A landscape with many valleys, sampled at points; each row gives a point and its height.
A ball rolls from a point to the lowest of its 2 nearest points, and stops where none of them is lower. Distance is the straight distance between rows; heights are no part of it.
j_114 h=3.04: [133  94 139 146 161 143 125 173 132 130 149 185 117 107 150  90 127 188
 152  92 133 115 156 165  98 131 157  52 118 143 136 118 126 149 127  66
  55  97 165 128 140  76 152  86  94 152 158 137 126]
j_324 h=4.01: [ 94 121 106 168 135  90 140 180 157 137 125 195 139 120 138  88 108 183
 174 140 176 137 127 157  92 134 139 105 122 172 147 133 144  92  83  91
  97 146 133 135  75 140 118 139 144 122 153  92 160]
j_185 h=7.80: [122 114 150  83 151 136  86 105  96 111  91 126 143 125 165 146 131 152
 102  91  96 171 133 116 142 155  99  98 126 174 203 165 113 207 128 138
 146  76 142  77 115  88 130  99 108 151 154 104 122]
j_278 h=7.86: [ 93 127 120  91 177 146 118  86  88 122  98 124 164 143 151 144  83  94
 105  60  69 152 138 130 138 138  91 102 128 175 168 144 113 176 148 147
 121  89 133  75 126 102 142  89 105 167  74  82 156]
j_674 h=2.67: [ 51 194 118 103 101 100 150  95 107 196 138 126 133 177 134 112 154 112
 135 107 150 144 170 162  71  97 131 159 117 131  76 148 181 136 141 121
 151 165 110 128 164 157  71 138 117 136 111  48 112]
j_95 h=6.30: [145 125  96 171  84 190 119 146 141  67 149 105 120 182  93 122 122 103
 104 180 127 123 119 123 116 146 162 105 168  93 132  60 127 168  84 142
 124 113 110 114 148 128  98  95 157 118 101 157 165]
j_878 h=2.85: [ 80 162 126 125  96 111 123  98 172 143  98 158 135 139 143 128 156  90
 145  71  88 142 115 132 112 134 123  97 117 141 184  89 152 130 138  95
 124 158 175  77  42 191  83 182 148 117 126  97 133]
j_478 h=2.46: [ 82 145 111 120  64  97 171 124 157 189 130 143 125 132 152 106 151  86
 130 105 161 165 153 135  85 103 127 177 129 123 109 140 166  93 147 124
 129 170 133 132 142 178  61 180 125 113 126  90 120]
j_799 h=4.13: [ 88 135 129 143 128 104 136 165 161 140 140 193  96 136  94 107 136 171
 142 153 167 104 132 131  99 116 137 108 111 138 138  82 167 116  68  78
 102 176 152 132 100 172 127 135 165 104 174 126 124]
j_206 h=7.73: [107  96 120  97 153 117  65 118 116 114 102 158 138 137 162 144  95 140
  95  82 123 186 134 122 136 168  83 124 105 167 237 173 142 153  97 174
 148 128 135  70 104 103 145 110  91 179 136 107 158]
j_995 h=6.45: [141 112 143 126 122 144 133  99  82 161 143 122  73 132  69 119 190 126
 118 169 130 107 143 115 128 122 119 125 112 112  91 122 140 128 125 167
 133 128  75 122 187 118 138 104 165 137 149 162 140]
j_636 h=4.27: [ 76 156 120 138  96 103 139 148 158 131 138 143  84 153  85 147 124 135
 141 194 183 100 134 106 127 104 136 140 136 116 115  82 160 132  48 117
 146 190 133 134 143 185  94 143 165 111 155 103 109]
j_659 h=3.34: [169 130  67 143 127 118 119 154 145  94 140 119 113 144 106 188  43 126
  95 200 184 117 121 130 153 132 126 153 126 139 184 136 116  92  74 133
 169 154 131 147 100 133 146 109 162 132 100 130 153]
j_727 h=2.79: [135 135 151 138 118 136 126 163 133 102 107 140 179 147 134  94 149 146
 155 160  90 146  64 131  98 155 155 105 121 153 141 120 159 137 140 123
 127  95 101 122  75 138 114 143 158  91 150  71 154]
j_73 h=6.79: [139 125 143  86 141 131  52 100 108  69 139  97 128 116 130 166 100 131
 115 139 114 134  59 140 162 119 115 156 164 138 134 137 108 143 123 179
 215 144  80  97 105 105 165 111 155 119 118  87 151]
j_58 h=2.82: [131 110  84 155  47 135 195 163 118 159 124 178  95 111 169  73 120  70
 130 131 144 177 172 113 104 133 156 163  98 124 109 107 102  59 127 171
 142 149 138 156 146 138  93 170 152  83 157 154 193]
j_788 h=2.07: [115 151  98 144  89 116 145 108 161 158 114 114 133 156 133 139 107  48
  76  51 154 164 175 112 158 137 118 147 126 125 182 147 135 135 140 140
 120 162 148 128 123 178 108 127 113 149  87 146 145]
j_7 h=5.18: [ 95  77 131 104 223 125 121 120 133 105 166 173 116  85 142 151  94 179
 181  78 119 124 165 103 121 119  88 149 145 127 128 114  94 123  99 132
  76 129 150 101 195 109 164  91  89 191 132 144 109]
j_782 h=4.87: [162 121 138 138 137 111 116 118 162 157 126 149 112  80  60 116 148 142
 113 117 129 138 119 112 160 148 119 129  84 133 164 137 132 106 153 110
 112 118 133 132 104 140 143 147 141 126 147 140  75]
j_61 h=5.17: [151  94 105 153 148 151 109 110 139  93 144 133 106 102 101 111 116 120
 152 105 101 129 121 107 124 134 117 137 148  74 154  92 101 121 117 147
  81 125 134 120 187 113 145 108 118 165 102 174 137]
j_867 h=6.00: [156 142  98 196 134 158 138 123 130  94 129 154  77 122  58 115 124 107
 144 127 105  93 137 164 100 138 138 103 138  80 133  34 104 117 145 119
 108 129 148 132 108 148 101 118 144 121  67 178 150]
j_389 h=6.40: [132 155 103 171  95 111 140 116 191  96 115 114 170 145 162 139  88  64
 145  78 118 125 127 153 121 148 134 156 138 111 159 103 106 105 146 138
 135 179 163 115  50 200 103 183 109 144  64 114 175]
j_363 h=5.81: [123 120 140 184 151 116 162 110 107 149 137 147 126 129 140 112 168 112
 165 137 118 114 139 174  79 124 146 148 147 111  55 108 113  84 188 149
  76 125 123 126 115 132  97 136 125 142 106 146 154]
j_670 h=4.40: [106 101 130 124  86 143 132 148 165 110 143 131  84 140 100 129 141 128
 129 203 182 140 134  84 134 106 138 146 155 114 107  97 128 116  66 144
 145 150  94 141 196 156 103 137 164  94 186 131 113]
j_532 h=2.22: [120 127  91 143  63  95 145 147 167 194 128 146 152 115 166  84 107 122
 139 106 143 157 134 116 135 126 122 176 113 106 128 146 122  71 128 104
 131 163 153 162 111 153  80 196 108 120 158 137 101]
j_12 h=6.20: [135 142  75 160  56 151 137 129 130  82 143 129  89 157  96 128 117  60
 105 164 152 118 134 134 116 145 139 144 148  93 152  91 144 127  77 168
 131 157 114 103 103 168  88 124 159 119  81 138 198]
j_808 h=6.31: [142 159  98 179  68 127 157 130 177  60 124 123 137 161 128 144 127  60
 134 114 125 120 130 132  95 127 141 129 152  73 138  75 137 136 120 146
 123 175 144 127 100 194  74 144 135 143  61 122 182]
j_239 h=2.87: [139 154 151  94  88 132 106 122 126 128 125 130  84 123  73 120 162  58
 108 173 123 126  84 119 155 142 129 180 116 142 172 149 144 119 128 171
 170 146  89  89  81 158 131 169 163  98 148  91 142]
j_908 h=6.71: [129  89 121 120 155 135 141 155 131 164 104 175 128 129 153 157 125 179
  99 123 180 144 204 103 111 175 101  77  89 157 152 173 160 147 104 142
 113 119 131 114 171 110 129  76  93 123 148 168 139]
j_408 h=7.24: [172 123 123 126 123 109  97 126 145 145 105  84 146  94 127 125  96 135
  99 139 159 114  92 121 186 125 121 173  79 136 150 186 110 110 147 129
 178 121 148 134 104 132 174 208 130 141 131 128  86]
j_469 h=2.53: [159  97 149 145 144 130 157 108  78 114 148  75 117 113 166 137 163 103
 150 160  72  72 124 157  80 102 135 158 164 125  46 125 107 111 132 169
 130 126 156 142 112  78 124  81 106 160  62 169 205]
j_628 h=2.93: [164 109 140 117 139 141 120 174 151  97 129 134 148 106 153 137 115 205
 150 182 167 132 114 141 123 123 143  86 144 174 160 172 125 134 103  84
 119  97 116 146  91 104 168 124 157  98 166 101 121]
j_439 h=2.61: [119 108 102 130  63 129 161 168 120 178 114 189  93  93 143  59 185 106
 140 121 144 181 153 106  83 144 131 155  95 115 162 123 159  82 123 169
 107 148 111 129 158 131  74 173 135 112 187 130 157]
j_121 h=1.49: [160 141  74 151 107 131 166 142 193 127 132  95 164 121 182 122  90 122
 120 103 137 151 131 116 153 128 158 174 123  77  90 141  87  89 156  78
  99 125 181 191 141 126 113 175  88 104 117 187  63]
j_730 h=3.56: [139 129 118 141 170 109  90 124 112  94 144 150  95 130  89 198  80 166
 120 171 172  93 136 132 152 136 103 143 117 136 144 128 118 102 123 149
 180 148 120 139 141 139 168  91 136 154  87 153 133]
j_135 h=5.26: [164  50 117 122 177 146 119 117 139  83 142 141 139  69 162 129 101 152
 178  84 106 153 156 122 122 130  91 153 179 123 170 110  74 118 118 135
  85  96 141 106 165  79 148 100  94 158 127 141 129]
j_360 h=6.11: [128 108  84 166 100 145 142 131 122  97 160 175  68 117  83  89 150 116
 138 144 145 128 133 157  78 134 126 135 136 104 170  63 140  95  94 175
 116 160 108  83 109 151 104 131 167 133 117 145 216]
j_316 h=6.53: [130 132 130 140 146 122 104 112 172  51 120 124 131 120 148 144  72  81
 131  96 140 140  98 142 137 135 124 184 186 105 146 103  90  87 148 160
 178 193 128 121  82 169 115 138 125 145  77 111 160]
j_778 h=3.21: [100  93 142 118 122 110 118 183 174 113 127 170 145 115 181  69 115 177
 130  99 144 159 110 133 113 118 164  86 113 128 145 125 163 156 106  66
  85 123 158 157 138  94 136 119  95 141 195 118 108]
j_6 h=4.07: [ 32 187 160 109 137 160 136  89 169  96  78 125 143 154  99 127 159  85
 136  78  81 118 103 137 144 132 141  74 135 119 141  62 129 145 141  82
 129 135 166 112 104 170 126 103 125  74 134 112  69]
j_981 h=6.93: [ 74 178 149  78 122 121  91  90 120 180 116 141 118 146  66 141 165 135
 130 125 119 135 129  97 137 142 104 144  78 162 142 153 183 154 121 141
 177 146  97 103 154 146 133 137 123 135 173  75  88]
j_142 h=7.36: [193 123 143 113 155 117 102 118 135  97 131  96 123  83 142 176  78 151
 133 163 172 112 105 135 186 113 130 167 124 156 138 184  56  82 158 144
 189 120 108 141  85 110 181 177 147 136  97 131 108]
j_484 h=2.62: [114 157 119 137  85 121 160 101 158 147 114 150 105 124 107  93 174  50
 127  45 101 162 151 133 114 160 134 124 105 140 183 128 163 125 174 131
 116 139 139  89  69 174  92 164 143 124 105 109 178]
j_347 h=6.36: [132  75 145 131 108 144 145  96  94 132 147 102  66 130 117 131 181  77
 110 136 129 125 170 105 123 121 110 122 198 115 102 123 102 116 129 185
 128 130  94 112 175 111 118  65 149 125 117 202 175]
j_920 h=7.11: [120 160 137  95 121 106  48 118 119 157 105 102 170 116 110 130  92 167
 110 144 121 113  50 120 170 133 126 145  69 143 153 149 129 156 127 111
 191 121 175 109  98 132 144 199 137 159 151  96  69]
j_229 h=5.03: [167 119 119 139 165 130 124 118 158 142 135 128 108  80 100  96 121 129
 116  75 114 128 120 102 159 138 132 149 105  82 158 109 109 120 144 108
  76 110 170 143 154 103 158 144 100 157 115 172  66]
j_492 h=2.04: [175 165 146 138 134 117 140  91  75 158 123  73 124 118  84 137 149 110
 105 140 113  81 109 145 160 116 143 139 102 123  66 144 113 117 214 130
 136 101  89 155 122 121 143 134 148 111  87 134  93]
j_554 h=5.36: [179  50 110 137 145 141 130 119 161  95 113 156 100  72 150 152 112 138
 142 115 142 165 175 105 148 140 108 142 175 121 180 133  51  84 128 140
 115  94 129 140 163 110 156 124 122 118 159 183 106]
j_137 h=2.75: [131 119 172 130 126 120 171 112  40 149 139  75 164 146 179 121 172  76
 139 127  65  94 123 142  89 114 153 129 141 123  44 168 161 142 144 176
 128 126 137 133 106  90 116  90 100 151  61 134 202]
j_772 h=2.70: [115 117 174 105 127 122 107 191 184  92 122 118 149 133 156 112 119 161
 125 165 162 127  81 114 147 116 188 109 139 167 154 134 126 137 119  58
 132 109 160 149  89 120 161 175 147  92 194 100  72]
j_323 h=6.10: [133 141 151 118 156 139 148  77  77 157 118  97  96 134  88 174 171  83
  93 111  93 103 174 107 164 127 106  81 136 165 101 154 102 153 173 143
 117  96  89 122 148 115 145  51 150 104 104 159 133]
j_230 h=1.40: [177 115 111 148 145 151 137 145 112 105 157 106 132 112 139 158  86 182
 167 164 155  94 124 163 141  99 144 125 128 102  83 141  81 135 146  74
 104  89 157 165 153  92 146 152 118 148  94 180  94]
j_262 h=5.47: [169  63 153 119 114 128 142 129 144  93 111 126 122  79 164 120 161 155
 163 137 128 145 137  91 136 119 122 133 177 141 125 149  81 121 136 137
 119  87 100 143 145 116 128 133 147  82 192 163 108]
j_4 h=7.57: [182 100 110 116 170 133 112 132  95 119 143 144 153 116 155 205  47 212
 112 134 169 111 162 138 132 127  99 135  97 139 170 173 136 124  88 127
 162 106 146 127 153  84 184  98  97 175  98 162 132]
j_656 h=7.46: [165 117 149  92 151 119 132 116 104 111 142  91 142 104 173 199  63 176
 127 125 187  94 142 154 167 112 104 143 138 155 106 213  77 129 134 129
 168  89 111 164 114 114 148 125 126 137  93 141 104]
j_59 h=3.92: [ 56 185 140 112 155 147 119 111 151 132  84 160 120 153  93 129 190 107
 107  96 114 144 164 117 139 155 118  66 144 155 159 101 132 149 135  96
  99 140 126 127 128 178 150  78 149  74 142 119 116]
j_147 h=2.92: [103 122 128 129 193 154 125 147  94 121 152 159 159 105 144 125 104 167
 179  98  77 101 128 159 107 121 132  85 141 140 100 106 117 138 136  69
  59 100 154 118 132  94 137  87  83 170 113 116 144]
j_106 h=5.90: [169 142 127 193 143 141 172 113 122 126 129 111 111 127  81 107 163  91
 142 116 103  99 140 147 109 140 136 135 132  75  63  83  97 105 202 142
  75 125 138 139 143 127 111 123 138 131  84 190 126]
j_755 h=2.77: [105 160 120 119 163 140 147 149 112 122 186 137 167 114 124 108 103 151
 142 101  79  78  97 154 104 121 157 115  86  91  52  80 130 157 160  59
  51 123 178 153 148  96 128 116  73 159 119 120 102]
j_499 h=5.59: [178  91 159 129 136 116 131 117 123 114 121 126 129  75 141 103 150 139
 164 144 118 143 108 147 134 140 134 141 148 148 125 163  96  95 172 157
 134  95  95 108  88 105 137 153 146 109 155 120 147]
j_909 h=3.22: [161  70 131 130 130 114 149 143  79 156 149 143 113 101 153 116 150 172
 150 186 169 115 131 153 101  98 109 137 113 132  81 154 114  83 114 159
 155 105  98 138 148 115 127 137 154 117 156 160 161]
j_104 h=7.52: [147 133 125 110 185 132  98 119  99 102 148 117 152 110 146 205  44 192
 141 134 144  88 128 143 164  95  95 144 136 128 132 159  89 135 120 100
 149 107 148 141 140 100 182 129  92 187  75 126 107]
j_55 h=2.88: [ 73 158 152 102 106 110 146 118  81 176 125  99 169 184 154  99 167 135
 135 117 102 133 141 140  89 107 139 104 145 140  59 143 185 171 132 125
 113 117  92 134 175 109  87 123 124 120 136  63 139]
j_504 h=4.81: [ 97 190 138 119 159 121 106  73 131 139 121 125 117  99  85 141 103 115
 129  86 116  92 123 109 170 102  94 177 124  91 109 116 109 124 151 129
 149 164 142 121 143 163 135 151 109 171  84 111  87]
j_296 h=6.59: [189 104 101 138 148 161 129 161 145 113 129 147  99 163 107 161  97 143
  88 139 139 162 174 119 131 138 144  75 139 127 214 122 106 110  87 102
 101  96 170 121 134 103 187  80 118 150 150 170  93]
j_695 h=3.02: [159 108 174 129 103 120 114 141 128  98  99 101 199 142 199  99 182 139
 168 130  65 155  82 140 104 167 150 110 101 162 118 162 110 162 163 165
 139  65 119 106  66  90 107 135 122 113 165  86 150]
j_75 h=6.01: [152 131 134 143 118 131 192  96  96 148 120  77 121 146 128 125 156  71
 112 100 115 116 181 120 126 132 134 125 138 128  52 139 103 148 186 136
  80 101 119 139 157 107 110  85 141 110  82 173 139]
j_461 h=1.66: [141 127 127 126 130 125 110  95 154 118  94 106 130 141 137 149  99  77
  85  98 149 167 135  93 186 137 106 154 141 150 181 148  99 137 138 151
 143 138 152 120 126 151 132 146 112 137 122 143 107]
j_160 h=3.88: [ 89 122 108 150 143  92 107 139 142 105 135 187 149 129 139 137  71 193
 173 148 156 135  95 167  94 105 121 143 146 150 149 111 156 103  90 109
 147 169 125 131  86 157 106 131 123 163 128  73 171]
j_622 h=6.66: [164 101 100 127 158 152 144 164 147 160 114 148 104 165 150 178  96 165
  51 140 166 154 216  88 112 170 127  78 100 138 188 144 150 122  85 102
 117 110 164 120 171 100 169  77  80 134 169 214 104]
j_706 h=6.38: [152 101 118 139  95 186  99 146  99 109 152  82 123 160 103 122 131 129
  96 174  93 125 122 120 131 135 145  59 136 109 144  90 155 202  64 128
 108  75 104 117 174  71 127  80 139 141 125 161 158]
j_457 h=3.27: [123 141 139 131  94 127 166 166 145 140  85 119 176 131 195  85 153 135
 121 135 161 152 157 139 121 139 136  87 139 204  73 193 137 155 131  92
  87  98 108 150  90 138 110 135 132  51 165  90 146]
j_99 h=2.35: [147 182 158 116 152 116 138 103  99 162 148  97 141 101  85 113 171 153
 129 156  94  95  86 127 123 110 146 145  92  93  60 103 145 119 193 123
 135 104 100 166 138  94 127 167 129 114 128 103  43]
j_723 h=6.27: [175  91 163 109 137 125 152 107  82 148 140 107  76 103 123 138 179  98
 123 125 109 113 159 140 118 135 133  96 176 160 100 166 114 112 130 161
 142 122  90 116  93  90 143  48 164 112 119 177 200]
j_64 h=3.03: [137  93 106 151  85 127 169 164  61 168 151 154  94 123 170  93 125  85
 133 176 161 148 133 145  95 105 129 146 126 125  86 136 113  76 111 192
 165 136 105 146 154 125 105 144 145  99 144 148 211]
j_545 h=2.03: [ 86 115 124 131 156 124 160  98  79 125 147  90 135 139 147 130 138 121
 169 143 111  98 129 131 103  87 114 176 170  79  31  83 123 132 121 160
 119 154 135 146 212 111 114 145 107 167 107 138 157]
j_2 h=3.73: [107 144  96 144 148 111  99 131  90 137 132 162 127 148  96 169  69 162
 147 154 128  93 105 171 119 118 109 116 110 147 129 111 136 114 117 116
 161 144 121 144  98 142 129  97 139 150  86  93 160]
j_387 h=6.18: [118 128 130 115 135 150 113 102  84 119 134 103  99 148  91 171 165  93
 110 167 102 104 140 130 144 133 113  80 167 167 122 120 121 133 132 150
 147 128  70 120 131 117 152  32 174  97 109 135 183]
j_292 h=2.84: [ 96  96 126 110  73 122 135 187 118 131 106 156 135 128 155  53 198 132
 152 115 118 192 117 109  87 140 147 123 117 135 158 140 194 146 128 156
 105 118 101 114 146 124  84 163 116 113 199  97 148]
j_9 h=1.09: [180 128  88 146 151 166 158 166 155  95 148  92 160 122 168 129  82 144
 137 124 111  99 100 130 145 121 159 152 113  49  80 130  95 142 143  79
  83 113 190 184 167  84 152 158  75 144  94 182  74]
j_891 h=6.89: [ 96 126 140  82 170 152  57  99  84  87 129 106 142 111  91 172 123 166
 160 144  61 101  63 143 154 112  96 111 134 149 152 108 126 112 110 139
 197 114  69 109 129  87 180  87 142 129 132  79 145]
j_982 h=1.89: [141 118  92 135  94 103 142 163 195 150 128 111 158 156 163 129  66 108
 102 100 160 137 138 120 162 112 134 145 156  74 145 114  99  96 106  82
 132 149 176 168 117 171 111 196 124 125 139 166  71]
j_830 h=6.85: [105 116 158 107 151 116  93 104 121 112 123 157 112 128  97 115 158 157
 148 119 109 145 122 113 141 133 107 116 136 155 155 133 148 153 139 143
 143 125  93 106 142 127 149 113 138 128 174 103 118]
j_789 h=2.42: [135 155 135 126  98 104 119 164 180 145 120 114 160 131 117 120 112 130
 122 153 130 116  73 115 149 139 158 119 104 145 152 123 149 133 119  76
 138 124 173 133  46 150 124 197 162  97 162  82  86]
j_892 h=4.98: [ 85 133 161 127 190 111 102  94 139 147 130 160 139 123 131 167  83 163
 126  92 147 123 131 115 165 125  94 149 114 156 120 142 119 125 132 121
 120 142 153 111 142 137 141 122  94 180 112 117  82]
j_170 h=3.07: [ 86 151 137  88  95 105 150 163 123 177  95 118 149 154 179  84 187 126
 129 153 159 161 163 130  84 111 134 110 145 168  73 176 171 168 126 116
 121 141  86 143 166 140  89 131 131  52 174  72 121]
j_865 h=4.23: [ 84 179 155 124 124 154 130 102 121 102  95 104 160 142  82 139 154 105
 148 119  62  98  67 128 144 131 124 102 116 100 115  72 145 133 157 127
 161 112 112 127 120 151 112 135 135  88 104  92  93]
j_301 h=1.69: [158 127 126 156 127 118 155 123 124 145 134 107 119 124 117 131 123 164
 126 159 172 116 132 142 152 113 137 123 119 129  76 149 102 121 176 103
 119 102 123 160 137 123 124 132 142 108 111 154  85]
j_165 h=3.08: [ 70  99 125  99  75 114 129 178 161 152 123 156 146 128 179  51 142 145
 126  58 121 189 131 104 106 134 137 112 107 114 163 128 176 140 113 103
  99 143 152 141 156 116  83 158  77 139 173 110 119]
j_715 h=4.70: [122 137 169 102 142 107  98 130 174 168 118 153  90 112  76 140 177 139
 115 156 156 133 122  69 154 160 103 164  93 147 172 139 155 111 145 138
 137 160 123 103 120 162 144 155 140 105 206 136  67]
j_451 h=4.55: [129 120 161 121 117 117 132 135 155 147 114 138  79 116  89 118 193 128
 131 184 178 143 140  82 136 116 129 169 142 141 112 146 132  99 137 139
 129 160  95 133 173 166 118 147 149  73 204 120  76]
j_803 h=7.01: [105 169 148  88 124 109  89 115 130 217 113 132 159 136  89 144 127 152
  76 127 125 114 109 115 154 143 104 118  35 155 157 150 173 148 133 102
 174 139 141 120 100 134 138 144 125 137 140 106  75]
j_78 h=4.61: [116 191 152 131 144 135 117  95 190  93  98  89 161 125 132 141 104  75
 108  96  90 104  92  99 162 124 125 165 151  81 122  90 110 135 154 116
 145 152 166 129 107 170  99 175 114 137  80 122  72]
j_320 h=6.65: [159 129 117 132 122 144 107 135 121  61 142 111 122 138 116 153  92  85
 121 141 118 134  69 159 134 125 142 157 177 107 131 104 104  96 132 175
 181 172  74 117  89 146 141  99 161 116  73 102 180]
j_362 h=0.65: [130 146 109 115 138 125 109 136 149 131 142  96 128 159 124 179  69 137
  69 144 172 123 134  88 180 108 129 147 133  78 146 125 130 141  74 109
 155 150 158 171 190 139 171 130 103 164 119 177  47]
j_13 h=7.64: [172  81  96 111 149 127  78 124 118  94 134 123 150 116 173 176  61 169
 118 111 148 165 128 146 136 139 101 148 111 152 221 169 129 115  83 162
 173 129 107  97 113  83 182  93 103 163 123 111 171]
j_627 h=1.16: [147 100 139 113 148 129 116 120 149 103 122  97 133 129 158 158  86 140
 109 126 141 148 121  84 176 100 116 152 160 114 158 146  94 139 111 114
 132 104 144 146 164 124 166 157  98 145 129 158  60]
j_251 h=3.46: [101 127 166 108 132 120 140 119 112 126 106 121 157 146 204 117 155 122
 138  93 125 136 145 170 111 141 133 109 184 206  71 197 118 136 148 138
 118 103  90 116  79 132 118 105 145  84 136  82 166]
j_685 h=5.71: [115 120 141 144 121 124 146 119 130 149 123 148 142 111 135  82 149 118
 149  87 124 163 122 138 113 130 124 140 120 121 112 143 132 117 175 148
  88 116 123 117 120 129 107 150 112 138 137 121 138]
j_168 h=4.41: [158 152 138 140 116 133 127 125 147  84 108 101 149 138  97 132 121  91
 126 148 105 114  81 112 138 126 150 141 151 103 106 102 113 134 160 130
 135 123 123 147 124 152 115 148 139 122  97 115 112]
j_810 h=3.78: [ 42 180 128  92 179 154 107  90 133 149  77 173 115 161 124 139 167  88
  97  94 126 148 160 138 142 171 105  79 120 200 162 158 111 123 159 123
 147 139 119 102  82 186 139  67 146  71 117  87 168]
j_398 h=2.37: [130 177  82 150  57  81 177 126 145 199 130 132 112 141 131 120 129  64
 113  60 155 141 180 156 123 130 126 134  91 132 160 139 167 108 133 124
 123 185 156 113  78 183  83 163 146 136  83 129 170]
j_303 h=3.14: [174 118 164 150  99 128 162 154 120 132 128 107 220 116 196  97 150 150
 165 125  93 138  89 161  98 142 147 132  91 130  73 174 124 134 167 145
 120  79 117 153  98 105 107 170  83 133 149 102 151]
j_641 h=1.70: [ 91 187 112 130 145 126 122  97  79 125 149  82 108 149  64 143 122  98
 155 135 120  77 131 121 130  99 105 165 141  72  44  78 123 141 110 160
 158 168 123 137 209 131 140 138 128 163  94 124 132]
j_152 h=6.52: [170  86 114 141 132 163 130 159 158  87 133 148 101 142 107 102 143 117
 106 121 111 145 147 111 131 131 175  72 151 102 176  90 122 162 117  84
  61  87 150 135 159 101 155  83 133 123 170 172  89]
j_970 h=6.55: [138 151 103 167  98 141 149 134 100 163 138 120 103 149  55 108 146 121
 105 168 135 114 135 144 119 126 129 111  81 113 111  97 158 155 123 123
 123 127 109 136 131 137  98 123 164 113 119 147 127]
j_562 h=6.54: [140 149 113 118  71 127 144 137 146 162 152 108 115 137  92  72 160 122
  81 145 128 141 117 102 125 129 161  89  89 108 128 114 181 183 124  91
  93 128 120 145 140 110  96 109 138  92 152 132  92]
j_203 h=5.09: [ 77 150 146 126 216 112 127 122 157 118 140 186 115 128  98 176  93 151
 149  84 136 112 164 113 133 125 110 116 137 128 133  80 102 112 105  96
  86 137 179 124 150 145 170  81  93 173 119 123  78]
j_171 h=2.29: [111  80 138 127 148 127 147 101  57 127 157  93 111  97 189 118 137 118
 156 144  95  84 121 138  90  86 103 197 179  88  60 118 113  94 113 185
 159 156 137 130 167  94 145 120 106 165  98 170 210]
j_671 h=2.95: [139 123 175 136 118 112 158 136  61 167 132  92 205 133 194 120 165 156
 149 153  61  86 106 160  83 108 154 115 114 131  49 180 162 145 140 135
 106 100 110 158 110  84 105 138  88 157 112 100 171]
j_272 h=1.22: [105 181 100 126 128 131 108 105 134 107 141  82  95 135  80 152  84 125
 120 122 143  87 132  88 164 109 113 168 138  37 101  79 131 165  63 129
 154 179 154 152 208 146 142 137  93 176 101 143  79]
j_466 h=3.39: [128  89 139 170 159 120 142 135  78 176 171 144  99 119 123 101 163 191
 149 167 144 101 133 163  93  89 112 146 102  93  70  94 136 101 127 136
 130 123 125 141 184 103 122 158 121 154 149 173 132]
j_150 h=2.59: [125 168 138 115 147 126 147 119  94 154 175  92 150 117 105 114 120 179
 145 145  96  94 101 144 126  99 136 116  95  95  31 122 139 155 144  95
  94 105 133 156 159  87 143 141 108 147 111 137  89]
j_191 h=3.63: [ 96 136 149  87 172 132 103 108 111 121  88 146 130 131 181 128 169 119
 121  95 119 157 181 154 120 166 103  75 154 220 134 192 101 157 144 137
 145 121  95  96  60 127 158  67 145  68 136  91 175]
j_302 h=3.12: [169 125  97 131 135 130 107 147 113  91 130 113 154 146 138 182  57 156
 122 183 157 130 108 145 142 109 148  97 146 170 161 156 115 126 105  90
 161  90 122 161  95 112 154 117 148 125 104  96 127]
j_621 h=6.46: [175 121 104 149  79 190 139 167 145 115 158 114 104 150  94  83 146 117
  73 154 122 137 127 121 133 139 193  65 100  91 151  90 160 196  98  95
  81  92 122 129 151  76 120  99 145 108 156 179 112]
j_448 h=2.58: [141 131 139 112 110 128 108 143  94 111 123 146 125 135  99 101 170 102
 148 184  94 129  69 135 106 146 152 147 125 141 152 131 174 104 124 183
 151 110  60  91  78 128 126 143 179  91 166  57 173]
j_722 h=6.77: [ 88 106 148  95 150 132  98 131 143 141 111 189 106 137 129 134 160 149
 118 100 163 160 178  89 119 172  92 118  99 166 179 166 188 135 126 165
 126 150 100  86 162 143 132 100 107 132 172 129 150]
j_842 h=2.71: [ 93 146 134 105  73 102 100 143 181 151 126 116 145 156 123 112 153  98
 117 104 111 141 108 104 132 141 135 129 132 132 173  98 167 171 103  88
 136 162 168  88  61 179  89 185 152 104 170 101  80]

Call two points neighbours if one is among the 2 nearest of the other. Go from one point of each pair to the other, from neighbour to neighbour, staying as low as possible. Name the highest point that can't be avoided.
j_789, j_448 -> j_303
j_789, j_9 -> j_135
j_362, j_789 -> j_878
j_439, j_9 -> j_778

Where does a ball stop that starts at each point below?
j_387 -> j_9
j_303 -> j_362
j_147 -> j_9
j_61 -> j_789
j_892 -> j_9
j_191 -> j_9
